Each row is a point on a tangle of strands that fork, close into loops and nearly touch. The rows are in no order.
(in the rows, 128 means zero)
Points whose rows are less than 125 apart are linked; no others are. Some points are linked to none.
K201: [151 173 133 151 162 157 108 114 142 137 159 105 142 126 121 126 140 102
 120 129 116  93 165 135 153  98 146]
K271: [123 127  89 156 146 165  95 147 112 136 117 128  87 138 102  59 138 113
 186 125 111  87 172 143 171 183  99]
K905: [106  85 116 109 103  97 118 119 156  85  94 170  77 169 103 169 123 140
 128 138 127 138  81  82 132  87 141]
K231: [156 175 148 117  89 191  88  86 142 118 179 153 170 106 209 144 113 178
 162  77 135 117 142 173 151 137 121]
K821: [164 173 180 102 124  80 138 112 165  78  83 157 120 157 201 131 123 121
  57  91 120 156 121  82 139  62 134]
K423: [124 120  91 100 127 166 137 166 147 131 130 137 136 104  91 123  96 115
 161 126 121 173 147 141 122 152 107]
K947: [108 153 134 121 137 168 117 134 115 113 141 163 143 124 197 135 117 138
  81  74 125 115 152 149 196 126 131]
K732: [106 124  77 145 138 143 173 128 123 127 126  85 141 120 138 121 107 113
 170 153 165 128 154 148 166 141 124]
K184: [139 162 147 100 188  93 131 113 133 134  99  72 170 138 103 110 131 119
 149 129 160 118  77 154  81 124 127]
K455: [ 97  71  88 187 110 111 151 153  81 162 153 115 113 122 131 127 146 128
 124 173 114  99 109  96 128 112 123]
K557: [192 134 186 101 156 131 159 110 167 154 100  70 171 124 157 134 113  89
 119 120 166 159 116 122  61 130 152]
K205: [160  74  89 126 168 113 134 142 139 160 109  67 138 156  87 110 122  85
 127 152 126 102  45 105 105  85 120]
K909: [108  65  90 152 109  70 156 132  96 176 134 129  90 163 146 145 163 163
 111 178 132 110  82  76 127  80 143]
K593: [ 99 111 146 158 110 101 136  93  99 104 126 138  96 163 108 117 129 115
  58 125 116 108 103 103 182  85 142]
K70: [ 99 137 130 116 138 103 118 125  84 128 157 157 113 140 146 133 131 135
  25 122  98 127 162 163 147 117 128]
K683: [115 145 100 159 103 153 131 107 112 135 161 150 139 102 157  93  90 174
 148  95 145 113 187  91 163 128 144]
K144: [120  96 140 142 160 168 123 137  60 145 112 101 128 108 111  86 187 111
 145 130 108 109 152 121 127 139 132]
K921: [134 168 145 105 149 124 144 115 143  81 106 130 128 152 156 154 119 106
  61 109 142 131  87 153 128  97 113]
K135: [104 136 161 139 104 112 118 102 122 120 127 171 121 151 161 109 115 170
  48  67 143 112 155  80 201  98 184]
K360: [141 102 117 164 118 163 132 138 194 139 122 105  94 166 109 165 157 135
 162 139 136  97 114 120 138 160 122]
K134: [116 123 133 137 102 131 179 117 113 122 124 100 134  84 148 129 106 127
 115 125 136 173  82  71 125  72 119]
K303: [127 117 108 132 101 112 117 112 108 132 122 136 134  77 125 154 115 131
 186 157 110 136 176 135 101 179  90]
K993: [167 141 132  66 172 166 101 126 136 151 109 126 127 118 117 114 122 102
 156 109 152 132 183 188 119 183 125]
K289: [159 174 181 109 125  77 119 124 118 109 105 156 116 152 171 107 135 157
  34  64 138 131 146  80 191  72 143]
K174: [ 95 121 152 150  88  88 130 115  96 128 122 169 116 169 123  65 123 174
  52  82 161  91 108  84 166 106 205]
K311: [114 121 114 151 100 106 124 111  79 139 166 143 112  42 123 115 135 162
 160 141 131 103 174 123  95 141 105]
K697: [165 109 114 107 158  40 102 112 122 151 103  92 119 166  91 153 184 125
 113 171 101 105  92 119 131  62 140]
K394: [144  63 129 130 172 161 145 172 140 155 106  94 146 130  99 123 123  52
 108 146 115 129  75 128 103 138 130]
K7: [106 156 108 127 104 171 113  96 144 119 128 134 137 134 175 150  97 122
 152 112 117 140 156 190 153 186 113]
K101: [117 110  98 119 142 145 156 106 127 136 102 106 123 122 118 156  94  75
 136 165 141 124 115 162 140 149 113]
K740: [141  73 108 108 149  88 107 125 153 112  96 135 105 191 105 156 133 136
 128 167  86 172  89  77 103  81 126]
K793: [141 151 150 116 104 164 116 114 160 119  86 197  83 126 124 160 156 127
 120 128 126 101 129 112 156 116 134]
K514: [164 155 139 116 140  50 150 106 102 149 103  53 145  88 113  89 125 101
 129 126 154 131 112 107 106  54 107]
K839: [158 161 148 134 154 147 122 148 152 141 115  97 160 122 120 152 164 107
 180 138 155  94 146 156 110 171 134]
K325: [127 164 183 123 156 157 109  99 136  92  98 159 164 124 179 140 118 120
 107  90  96 163 116 103 142  91 147]
K594: [105 134 112 141 106 189 152  92 135 117 186 102 134 150 177 125 105 163
 154 118 146 146 138 166 136 162 121]
K75: [154 140 170 148 144 102 134 123 101 118  95  79 144 121 124  74  95  80
  81 115 114 121  52 115 111  93 106]
K328: [140 112  95 125 106 145 136 192 155 163 148 117 116  90 100 105 135 118
 225 151 111 159 167 146 114 181 108]
K382: [109 164 139 136 116 211 146 145 144 128 141 113 146 104 114 125 130 117
 182  95 141 109  96 165 145 144 131]
K808: [120 131 150 126  81 192 142 106 188  72 134 172 123 152 177 191 106 117
 140 100 117 150 128 141 131 137 123]
K766: [187 136 134 110 177 125  93 148 139 130 161 141 115 129  87  80 111 115
  54 119 102 138 132  96 112 102 113]
K252: [158  95  91  89 155 110 117 179 118 159  83 142 124 144  69 125 136  97
 147 167 124 122 101 139 112 153 106]
K331: [145  98 156 128 117  33 118 124  62 107  94 118  99 179 122 108 149 130
  65 134 122 126  47  80 143  66 120]
K433: [100 118 149 148 108 100 105 158 154  88 117 166 127 142 119 193 145 144
 149 133 124 116 135  82 147 144 136]
K995: [179 163 178  68 155 147 134 100 185 107  55 155 136 145 159 146 123  77
 101 126 141 150 116 135  90  89 169]
K333: [143 115 130  90 165 159 132 122 138 127  81 146 123 125  64 121 116  67
 142 140 128 139 110 121 149  93 144]
K318: [129 136 134 155 135 134 107 140 123 107 126 154 124 122 101 114 115 116
 119 127  97 111  93 100 117 130 109]
K39: [114 143 128 111 182 184 110 144 144 144 160 114 176 126 127 114  91  93
 134 103  89 146 159 201 102 157 145]
K486: [119 126 149 130  74 130 129 109 129 118 127 198 109 123 158 161 151 195
 136 124 150 138 172  83 149 128 161]
K553: [161 125 150  79 131 145 153 112 157 110  77 163 123 142 148 120 103  87
  72 119 107 186  79 110  83  63 142]
K368: [105 122 137 164  88 152 146 133 158 107 152 105 129 155 110 159 167 142
 181 134 165  94 110 123 173 142 134]
K489: [113 105 134 139  53 138 126 110 139 135 134 186  73 132 129 163 158 170
 125 104 154  94 178 120 130 180 144]
K948: [131 116 179  95  76 196 141 168 174 117 147 140 127 126 133 184 187 120
 185 105 114 164 168 159 164 167 141]
K838: [104 108 122 186  97 122  92 117  98 109 167 159 136 114 139 100  75 126
  55  93 101  83 139 104 166 115 138]
K724: [159 166 182  71 150 156 105 133 177 136  95 161 138 124 101 153 136 104
 148 117 143 137 100 178  43 170 150]
K143: [147 160 164 118 168 114 155 139 130 153  66 114 173 136 160 134 131  97
 100 168 122 171  49 131  62 112 130]
K658: [147 140 123  84 153  99 146 112 126 108 123 153 110 158 147 135 102 143
  44 120 118 188 158  94 146  77 134]
K533: [176  90 171 113 134 104  97 110  98 100  83 173 120 135 126 138 127  96
  70 146  88 142 116  62 131  95 118]
K925: [155 168 154  94 129 116 152 104 139 105 110 144 132  91 145 170 133 125
 126 138 159 143 154 118 136  82 133]
K767: [151 113 136  77 150 174 109 106 159  95  66 158 118 155  79 126 110  76
 142 102 123 145 100 126 111 157 119]
K757: [146 152 132  88 153 209 100 140 141 164 158 107 155 102 138 105 126 125
 170  85 108 144 204 222 116 177 142]
K224: [ 97 108 146 152 123 128 169 132 130 111 185  62 144 118 127 162 156 146
 147 125 167 119 132 123 136 141 124]
K955: [126 101  85 161 136 142 123 129 104 155 130 103  90 108 104  73 172 139
 208 148 118  87 188 150 121 165 107]
K598: [170 170 193  92 147 149 134  82 167 161 108 102 178 127 161 112  99 130
 150 125 177 177 103 172  49 139 181]
K196: [104 157 194 134 139 125 140 123 127  87  87 149 142 154 172 167 175 123
 127 131 120 134 111 100 135 105 139]
K979: [106 134  91 139 149 122 118 131  57 146 134 156 107 106 147 105 137 132
  81 145 119 111 174 155 145 146 106]
K827: [128  99 122  91 186 143 109 141  78 141  81 112 142 110 106  81 109  99
 177 129 140 145 160 165 116 198 107]
K405: [162 143 129 132 113  97 126  94 125 130 126 155 103 106 150 153 153 153
 106 137 170 112 171  82 131 113 133]
K374: [ 75 114 105 146  96 136 114 132 105 117 146 102 100 138 107 102 135 170
 188 100 141  97 126 141 162 195 107]
K116: [141  93 112  84 141 107 154 113 166 124 113 117 133 154 125 162 111 122
 120 162 134 191 107  90  74 102 122]
K720: [130 133 140 160 146 115 133  82  85 134 104  89 118 152 136  96 140  81
  59 142 105 126 121 123 185  75 155]
K561: [130 178 114 169  91 169 120 147 157 135 181 118 145 118 111 104 137 169
 221 144 131 124 145 141 138 144 121]
K737: [121 126  88 137  53 108 134 171 195 150 162 115  79 143  96 155 126 141
 203 127 137 121 139 143 150 215  98]
K162: [ 71 150 135 141  65 153 149 126 152 133 164 162 110 142 140 161 151 177
 130 116 156 107 145 154 190 129 189]
K550: [140 121 107 138 171 163 150  96 130 136 108  94 123 163 158 118 121  79
  89 139 158 124 116 143 156 136 115]
K500: [156 101 142 100 165  76 132 132 108 142  84  62 137 134  90 126 139  89
 139 124 161 111  30 123  90  88 116]
K917: [ 77 111 127 132  66 154 177 109 124  89 121 137  97 137 171 174 139 134
 136 150 161 131 108 159 166 147 137]
K304: [162 175 143  61 144 171 143 120 140 131 160 115 173  74 188 112  91 132
 120  55 163 147 135 180 152  98 141]
K575: [100 129 146 100 110  93 156 132 134  78 100 154  84 160 143 139 164 151
 101 136 116 157  85  96 116  51 148]
K129: [124 141 132 149 125  76 118 119  89  95 134  99 137 110  97  72  76  96
  80 107 136 101  96  99 159  75 105]
K425: [ 97  45  60 146 106  99 148 182  89 170 138  99 116 120 133 152 159 144
 196 160 127 112  90 108 123 122 122]
K343: [160 141 180  77 137 168 137 118 185 154 120 114 171 126  99 135 117 128
 184 146 155 156 109 176  54 157 168]
K440: [173 131 175 119 161 191 132 114 132 153  91 105 190 107 163 143 129  89
 148 108 160 148 148 117  87 173 155]
K803: [179 121 164  93 192 119 110 138 131 136 113 130 136 154 103  78 116  93
  52 130  91 167  90 110  66 106 133]
K567: [138  60 121 128 157 189 120 149 133 177 105  84 145 124 104 116 128  65
 170 149 106 139 123 147  80 179 147]
K505: [ 81 161 134 111 114 105 152 127 105 105 164 137 123 136 125 104  97 179
  73  90 139 146 105 111 165  90 126]
K344: [135 126  74 138 106 141 144 184 122 151 166 110 126  67 119 100 122 129
 188 128 139 120 190 189 108 200  77]
K942: [131  95 154 135 110 113 139 132 107 106  88 161  83 162 139 148 175 102
  59 141 128 103  90  85 173  86 155]
K784: [104  90  80 168 135 128 127 152 150 144 142  78 123 176 124 166 164 135
 158 183 114 108 112 135 132 153 124]
K17: [126 111 121 178 119 122  95 155  92 137 142 142 108  77 102  96 146 129
 164 127  97  87 130  96  94 152  87]
K235: [101 145  99 139 125 105 162 120  92 115 114 126 135  81 111 101 102 124
 165 138 178 111 140 104 180 102 121]
K62: [ 87  81  84 128 126  92 132 137 120 131 158 100  92 132  79 127 148 137
 152 131 128 100 184 143 153 139 136]
K24: [126 107  83 124 154 105 158 144  88 156 158  85 128 113 135 109 136 145
 102 166 135 139  98 133  63 125  89]
K818: [140 162 142 100 114 141 150 118 162  99 117 143 147 115 131 160 137 150
 178 139 164 160 101 146 105 123 115]
K82: [102 111 126 150 180 119 133 123  92 155 124  61 152 114 110  69 130 115
 153 162  93 127  95 133  78  86 136]
K560: [174 191 140 109 169 119 114 102 140 130 102 132 184 111 172 113  63  79
  75 103  92 183 132 136 134  66 131]
K684: [104 151 161 117  51 186 176 117 154  97 145 163 114 138 165 180 164 154
 160 152 167 144 135 179 176 121 157]
K317: [124 145 103 153 130 178  98 163 116 150 134 134 125 110 155  88 120 113
 157  94  94  85 203 192 175 180 113]
K788: [154 156  92 113 161 135 136 166 113 174 136 143 132 103 113 105 164 134
 156 189 132 108 153 157 119 128 118]
K93: [153  83  63 129 164  90 102 150 149 161 121  78 155 137  88 114 114 115
 208 172 127 106 100 135  69 132 107]
K871: [ 94 144 153 153 104 102 131 123 153  86 167 141 146 130 122 203 151 146
 144 148 114 145 137 128 141 103 148]
K985: [110 139  91 127 104 122 107 105 104 147 174 166 129  78 179 118  76 169
  80  87 132 102 203 135 178 118 144]
K542: [129  95 115 126 148  90 124 137 101 141 140 106  93 143 118 112 142 142
  72 157 104 149  81 113 105 102 104]
K437: [140 143 164 109 133 100 138 114 105 110 103 120 130 109 119  96 122 121
 101 101 108 179 104  69 137  59 131]
K211: [142 188 133 145 144 153 140  99 149 130 156  95 201 108 158 129  94 123
 179 154 126 150 136 168  97 147 127]
K670: [125 144 108 104 199 103 115 138  76  94 121 116 145 141 107  83 103 115
  84 148 115 136 166 137 163 117 111]
K43: [108 180 152 138 136 177 110 160 156 110 138 168 149 123 123 137 117 125
 142  84 112 119  96 141 136 143 115]
K6: [149 138 136 119 145 202 148 142 145 155 132 104 143 106 109  87 123  97
 142  87 149 108 105 154  92 150 117]
K294: [156 149 162  99 151 131 119  94 138 130 140 128 110 118 131 140 164 147
 101 112 113 156 146 124  57 120 128]
K337: [138  51  91 129 114 126 133 191 117 165  98 123 106 134 116 160 174 111
 160 154 128 119 117  91 164 144 118]
K987: [112  93  98 124 160  64 112 150  76 103 125 108 143 117  82 102 105 117
 113 152  87 143  87 107 112  87 102]
K147: [ 94  95 146 144  58 177 148 144 136 133 160 136 120 104 151 169 145 132
 165 100 108 154 194 154 186 171 148]
K273: [105 158 134 169  95 109 175 114 104 142 154 142 127  92 157 146 152 152
 121 156 174  98 100 122 144  88 136]
K814: [116 125  87 164 138 137 110 119 108 121 186 131 144  98 173  99  57 113
  82 104  95  97 183 144 147 115 116]
K12: [120 149 115  93 102 154 115 112 152 124 182 179 135  78 159 181  96 153
 118 106  97 165 185 166 123 114 126]
K945: [ 59 115 149 192  84 105 112 134 101 118 151 150 135 137 103 148 159 172
 138 109 136  78 142  88 183 147 183]
K268: [122  88 114 166 107 104  97 136 159 134 109 105 128 121 124 183 129 106
 189 142  79 132 145 118 117 199  96]
K957: [ 63 128 148 148  89 111 124 121 122  90 142 146 107 166 139 174 142 175
 125  82 166 104 118 127 150 212 124]
K760: [170  54  59 133 135  50  97 125  90 161 133 112 105 163 111 120 121 148
 134 159 133  78  99  88 111 115  79]
K723: [ 88 126 131 138 167 166 135 192 118 131 167  98 164 107 128 121 130 108
 146 118 101 143 135 174 104 181 120]
K244: [128 203 127 141 113 180 100 152 151 121 157 150 150 116 146 110 109 172
 199 102 125 118 183 147 174 173 126]
K836: [180 164 154  85 126 158 162 109 157 120  78 171 100 116 139 134 160 101
 118 144 162 132 111 122 118  83 135]
K937: [171 176 155 134 101 164 131  93 154 122 154 164 149 113 207 173 135 158
 131 111 151 123 171 141 144 127 138]
K785: [144 103 110 158 199 118 123 135  92 147 148  77 164 112 130  46 113 116
 104 152  80 126 144 128  64 104 116]
K544: [ 49 135 124 144  82 106 125 121 107 121 135 203 102 168 126  96 125 187
  51 103 150 102 115 138 161 156 180]
K464: [151 104 159 157  95 153 136 119 140 122 143 111 139 115 153 194 181 131
 178 150 143 149 149  92 110 161 125]
K510: [ 62 116  94 140  82 112 113 148 140 108 140 153  90 120  99 167  87 123
 142 102  96 117 157 159 173 205 101]
K886: [153 160 180  66 101 185 118 151 178 122 112 177 150 112 120 148 145 118
 195 104 142 149 132 191 100 187 120]
K801: [ 87 146 149 100  79 127 155  58 156  72 136 150 102 163 155 171 131 169
 142 140 127 172 128 129 122  95 152]
K108: [157 133  93 157 177 134 102 144 129 147 114  93 126 157 105  84 139 118
 145 151 154  72 128 135 110 155  99]
K155: [118  48 103 143 105 116 124 167  86 111 100 171 103 151 125 149 126 118
 112 146 127 123 109  87 167 160 112]
K490: [150 164 133  80 145 196 155 117 136 141 118 143 136 102 164 106 113 113
 114  74 163 131 112 140 140 123 117]
K44: [149 148 157 128  99 163 127 139 192 130 146 100 138 144 110 181 178 114
 179 143 136 126 180 174 146 188 141]
K420: [142 203 133 126 132 178  87 106 154 114 169 120 193 111 157 112  92 166
 193 115 129 119 149 190 120 145 123]
K673: [149 100 125 114 116 121 104 137 165 169 118  94 143 107  76 146 121  86
 222 157 103 115 116 173  59 194 118]
K391: [148 105  80 139 132 146 118 140 167 157 170 105 104 105  82 116 137 134
 151 156 106 132 145 140  55 138 106]
K586: [ 49 104 102 143  51 100 134 179 113 138 149 137  89 120  85 127 135 177
 200 116 129 108 150 151 172 187 134]
K630: [117  83 140 113  96  55 120 123  86 117 123 189  78 145 125 134 147 171
  37 121 158 108 132  86 127 122 156]
K602: [ 97 132 103 106 128 160 110 103 122 134 158 169 120 103 143 152 101 111
  60 125  71 153 151 167 117 113 120]
K186: [105 145  91 175  64 138 135 168 131 151 173 162 122  81 120 108 109 164
 157 124 149  83 205 110 183 153 144]
K562: [121 166 140 127 142 174 107 110 145 113 144 138 172 115 200 140  92 113
  90  79  86 139 132 141 184  68 149]
K298: [163 113 124 145 151 106 126  93 126 146  88  93 132 137 135 161 159 118
 157 171 126 125 109  89 101 106 122]
K389: [119  79 114 108 160 127  99 116 109 100 137 110  87 161  83 124 126 122
  80  99 116 124 126 132 122 163 114]
K693: [145 129 134 147 107 134  96 109 158  90 140 198  98 147 152 147  96 124
  39  89 116 107 118  88 140 113 128]
K313: [106 123 113 107  88 156 133 130 201  97 117 171  89 163 114 186 115 137
 153 134 117 156 131 144 140 146 122]
K577: [ 86 132  95 165  73 148 132 125 152 131 162 128 110 137 136 162 106 130
 147 139  89 139 165 195 147 205 106]
K650: [158  91  92  80 154  66 100 140  87 133  88 124 102 155  79 124 151 106
 116 182 123 104 102 129 155 109 102]
K398: [ 94 176 119 119 133 112 146 113 113  97 154 125 163  93 113 102  82 142
 142 108 150 147 121 131 168  87 118]
K10: [ 82 151 108 142  60 116 122 139 142 162 159 194 131 117 119 122 120 184
 115 107 162  85 184 158 189 150 182]
K40: [ 92 116 120 113  42 133 162 186 160 139 164 141  91 144 116 147 143 182
 192 123 147 164 145 142 170 198 119]
K21: [174 160 164  66 181 160 119 119 145 159  97 131 133 142 100 123 146  87
 106 123 148 117 126 180  88 156 142]
K916: [106  52  60 133 110  63 122 124 110 123 138 112  86 156  90 137 108 153
 127 144 151  95 100 104 132 142 100]
K403: [147  69 122 102 153  62 103 113  87 149  85  95 128 169 128 171 172 129
 162 152 107  99  76  93 105  81 109]
K169: [ 96  99  66 105 144  86  95 164 106 110 133 125 107 154  60 108 116 155
 159 126 132 116  87 110 126 151  90]
K849: [165 195 190 153 146 119 156 122 118 148 100  77 164 116 154  82 136  95
 100  99 109 160  78 120 122  81 134]
K578: [121 139 119 173 123  38 139 144  51 124 128  99 134 128 120  64 109 125
  65 144 129 129  90  90 154  68 114]
K824: [136 129 133  92 128 187 103 124 142  96  77 209  90 128 123 135 122 118
 117  96 110 138 116 147 135 137 103]
K348: [190 118 164 123 133  75 117 120 100 100  93 120 125 137 104 100 107  85
  52 135  88 161 105  59 162  53 118]
K708: [136  93 142 141 109 112 124 116 123 131  81 134 129 110 145 211 181 115
 170 178 114 130 135 111 102 133 122]
K404: [115 176 159 162 101 109 148  79 134 123 113 158  95 163 183 131 159 160
  69 144 135 131 132 115 143  82 154]
K861: [178 165 192 130 138 103 152 131 143 128  72  76 116 171 142  96 164  86
  70 109 116 166  64 107 100  57 136]
K473: [131 154 150 108  83 183 137  92 168  98 150 128 158 136 168 198 109 118
 169 127 125 175 162 187 146 151 137]
K434: [132 155 165  95  95 110 158  79 175  79  88 129 101 147 153 157 155 140
 137 138 120 167 100 101 100  50 159]
K913: [139  85 114 109 167 140 105 183 132 151 106 132 173  84  67 100  75  72
 158 140 112 153 129 128 112 140 122]
K197: [168 187 146  87 147 140 126 125 134 154 127 138 186  89 221 107  84 124
  92  79 121 190 123 146 123  87 136]
K132: [141 155 148 136 101 121 121 115 143 103 124 187 131 100 166 140  83  92
  49  92 125 114 130  93 180  72 137]
K589: [ 94 164 139  98 131 114 151 127 146  96 175 138 123 129 135 152 125 185
  90  90 125 151 121 156 121 111 120]
K16: [ 80  89 106 151  87 148 145 154  94 132 130 170 103 138 135 122 100 121
  99 118 146 111 132 116 189 168 126]
K976: [ 94 163 105 150  93 136 162 113  90 157 175 127 105 106 151  94 158 177
 120 131 184  88 150 153 157 127 145]
K378: [ 97 108 144 167 120 102 144 119 119 116 142 107 105 141 114 132 154 152
 107 119 147  98 135  79 171  92 177]
K203: [135 185 161 155 155 151 138  89 160 133 110  87 202 141 171 142 111 112
 135 146 122 162  94 137 105 112 142]
K302: [183 108  65 129 157  77  92 150 114 159 127 111 116 131  85  93 136 145
 156 160 133  78 128 105  84 127  93]
K934: [154 158 115 150 139 127  97 111 142 147 145 109 111 128 106 131 159 154
 175 145 137  65 136 153  91 171  96]
K20: [ 86 124 139 142  78 166 125 146 115 130 150 170 114 114 170 155  97 140
 109  67 136 104 134 145 175 176 136]
K676: [163 152 166  75 135 169 116 105 166 129 155 159 145  83 139 165 124 122
 118  93  97 160 164 161  88 123 138]
K301: [127 117 117 117 174 178 136 124 142 167 102  86 145 161 122 113 104  88
 150 150 135 156 124 194  74 203 143]
K926: [153  92 141 128 166 137 136 114 119 132 145  58 152  99  87  95 103  99
 124 110 138 140 124 100  80 126 117]
K919: [ 97 144 107 168 162  75 111 132 109 107 166 106 139 147 112 108 124 181
 120 141 122 120 132 116 103 135 103]
K69: [138  78 110 150 179 136  92 181 138 146 114  88 156 147  94  57  93  67
 168 129 115  99 160 167  83 207 116]
K193: [ 99  89 103 199 114  96 100 120  91 132 154 144 117 134 108  74 102 146
  91 139 109  68 164  98 158 124 137]
K381: [148 189 181 126  73 146 144  86 151 105 172 123 184  93 169 148 128 165
 160 104 154 149 153 137 151  75 137]
K482: [132 181 106 107 155 116 109 118  87 125 129 149 135 110 155 124 115 138
 119 117 156  92 179 164 161 170  99]
K8: [106 172 137  94  90 155 141  56 151  93 142 164 126 124 187 153 104 159
 117 105 134 170 130 161 157  78 149]
K3: [135 120 115 112 156 111 125 133 149 124 113  88 151 151  92 148 130 140
 187 153 141 135  63 145  68 146 115]
K42: [125  87  83 108 182 109 131 162 117 131 142  79 132 138  68 119 143 121
 162 155 117 130 174 134 130 117 131]
K226: [126 135 169 120 146 140 114 163 150  85  89 173 144 139 141 201 166 114
 146 132 119 133 109 119 124 170 118]
K776: [170 151 150 112  98 200 133 110 178 137 130 128 147 118 116 137 143 144
 201 153 153 166 113 131  76 137 145]
K457: [163 127 105 116 139 127 106 141 145 131 184 138 123  89 111 125  98 137
  81  94 125 140 153  93 114 100 106]
K622: [145 109  97 116 209 127 100 173 136 184 116  87 150 157  95  80 107 106
 148 161 134 140 149 169  65 182 135]
K105: [118 150 118 107 174 136 133 129 105 134 134 109 164 115 125  83  94 113
 107 119 117 152 124 148 137  87 131]
K406: [138 143 107 136  96 133 115 134 155 118 135 167  80 121 115 137 101 158
 139  96 172 106 126 123 128 180  76]
K430: [ 78 111 125 136 104 120 118 135  90 103 124 151  93 142 121 126 151 183
 152  90 153 105 104  87 145 172 113]
K867: [134  80  94 148 150  82 117 152  73 127 126 118 140  96 109  93 104  82
 107 168 103 101 138 146 106 131  81]
K334: [104 111 143 142 166 173 153 179 100 130 144 119 158  95 158 134 143  86
 102 126 108 156 117 121 124 146 129]
K731: [133 132 136  83 113 121 129 144 151  89 144 193  92 144 147 149 122 155
  66  90 130 154 137 115 136  96 140]
K685: [ 71 142 123 197  81 129 123 104 116 132 169 167 121 107 147 137  96 148
  96 121  94 102 129 121 142 121 142]
K124: [149 136 142 169 136 122 138  87 115 139 124  80 127 142 139 114 170 147
 125 132 129 128 122  68 126  90 144]
K986: [156  98 135  75 173  92 135 124 130 140  89 116 160 118 105 151 112  97
  89 153 144 171 122 129  66 124 117]
K285: [150 170 123 135 182 134 127  89 109 142 103  85 140 148 126  65  95  82
  66 136  92 135 116 162 140  73 136]
K614: [116 107  64 162 118 100 134 162  99 160 167  93 125  97 109  95 152 165
 204 172 132  84 145 160  98 133 107]
K503: [135  93 137 121 123 153 106  90 132 115 113 123  81 137 114 146 146 135
 133 103 110 124 156 132 112 182 117]
K865: [159  63  74 114 159 100 101 190  91 165  96 131 140  97  73 114 108  55
 137 177  95 124 145 148 114 151  96]
K187: [114  99 117 108 173  95 124 150  83 114 121 125 140 128  92 132 132 124
 121 153 120 158 154  88 148 129 111]
K68: [125 104 125 148  99 134 134 135 138 133 176 102 122 118 125 164 175 173
 177 139 149 136 194 115 125 173 122]
K74: [176 139 172 106 172  76 124 119 131 117 102 104 117 176 131 108 168 135
  70 113 108 154  77  89  68 104 117]
K538: [168  97 146 107 151 156 137 139 161 130 126  88 128 123  81 120 137 112
 145  81 158 130 100 112  80 153 130]
K922: [ 87 135 142 166  51 102 118 133 143 131 168 153  90 159 131 165 165 192
 151 129 139  93 163 141 146 209 147]
K245: [128  96 167  94 121 145 112  94 135 108 104 150  87 137 119 163 181 138
 135 122 108 155 147  87  85 130 131]
K688: [115 109 126 113  83 133 145 104 180  79 104 164  68 159 101 172 145 129
 160 148 143 107  79 141 120 135 130]
K373: [ 82  89  59 146 103  89 127 142 140 124 168 138  87 158  97 118 105 185
 124 134 151 118 161 113 147 174 117]
K576: [103 194 149 164 111 102 162 101 119 124 137 106 157 118 180 117 122 157
 129 131 116 159 128  94 178  58 150]
K67: [111  52 112 146 104  39 121 130  49 131 103 133 108 157 144 116 146 146
  84 156 118 109  68  68 149  99 129]
K454: [110 181 146 126 100 146 153  98 117 143 138 139 106 147 164 120 167 170
  85 114 157 108 149 148 188  96 169]
K76: [137  99 127 147 184 154  79 152 119 114 126  97 154 137  94 107 106  73
 130 115  81  95 159 157 125 198 104]
K400: [130  98  78 161 117 152 144 121 153 176 152  84 123 137 106 133 140 111
 179 190 129 119 116 169  91 133 123]
K789: [140 159 107 139 108 184 147 143 116 155 148 123 117  81 151 112 134 116
 178 121 155  84 179 184 152 185 113]
K288: [113 147 128 150 108  73 170 133 122 131 143 127 140  89 108 137 118 121
 114 158 119 134  86 101 145  59 130]
K443: [133 155 150 136 179 134 125 163 149 178 103 113 177 123 108  95 102  97
 125 174 118 140  57 142  50 119 158]
K662: [159 136 138  96 133  82 150 103 159  67  89 158 101 167 163 155 124 145
  94 124 155 157 147  48 141  78 145]
K477: [142 190 175 129 195 145 119 135 151 157 121 107 204 128 138 106 100  87
 120 141 116 163 113 148  83 122 160]
K312: [ 93  62 125 162 111 106  97 135 138 102 131 143  98 192  85 169 164 156
 144 119 121 104 122  56 157 142 142]
K518: [ 96  87  75 140 149 164 144 179  99 124 143 135 124 132 127  86  95 110
 101 102 143 115 150 132 188 164 104]
K97: [ 75 117 152 142  83  72 147 116 112 105  99 201  89 183 154 148 137 165
  40 137 155  99 116 121 135 131 177]
K150: [156 146 122 124 134 140 121 129 134 160  87 161 108 111 109 138 167 129
 169 172 137 107 147 124 162 112 113]
K292: [143 120 153 151 187 122 115 162 115 161 111  86 204 102  94  73 124  80
 156 158  83 129  84 125  52  84 153]
K306: [131 113 151 121 154 166 162 132 113 155 115 102 152 108 159 127 150 105
 131 144 121 179  85 124  72 131 120]
K350: [ 99 202 152 165 100  82 136  78  97 134 121 168 130 122 203 106 121 177
  93 121 144 129 123  96 164  92 156]
K623: [124 129 102 171 146  63 100 122 100 127 173 107 106 157  94  75 125 178
  93 138 109  93 136  85 121  89 138]
K888: [136 162 147 142 120  87 163 122 142 140  75 110 132 134 143 141 144  96
 122 168 125 149  57  95 137  40 132]
K972: [151 122 119 129 162 123 135 128 105 119 185  84 140  94 120  84 109 151
 114  78 134 125 167  95 100 113 105]

A tip is a point with one link. Name the tips that can be reached along the links from each point below, in the order of the rows.
K75: K560, K268, K578
K425: K331, K871, K312, K518
K294: K389, K482
K688: K594, K510, K8, K986

A fork is a point with three links, a tip a point with one. Leave the first point through the second and follow the links. Name the first fork or tip that comes.
K129; K75: K6
K69; K622: K302
K630; K97: K731
K40; K586: K925
K3; K184: K76
K926; K972: K578
K865; K913: K614
K482; K979: K389

Name the points in between on the shortest way along the links from the first point to the second, in order.
K518; K312: K16 K20 K947 K562 K325 K196 K226 K433
K553; K334: K995 K836 K925 K818 K776 K343 K724 K21 K993 K757 K39 K723
K630; K614: K97 K544 K174 K135 K289 K821 K662 K658 K731 K589 K505 K398 K105 K670 K187 K987 K867 K865 K913 K423 K328 K344 K789 K317 K271 K955
K24; K550: K542 K987 K187 K670 K105 K398 K235 K732 K101
K919; K576: K623 K193 K838 K814 K985 K683 K186 K10 K162 K454 K404 K350
K378; K76: K593 K720 K285 K105 K670 K187 K42 K62 K373 K916 K760 K302 K93 K3 K184 K500 K205 K394 K567 K301 K622 K69
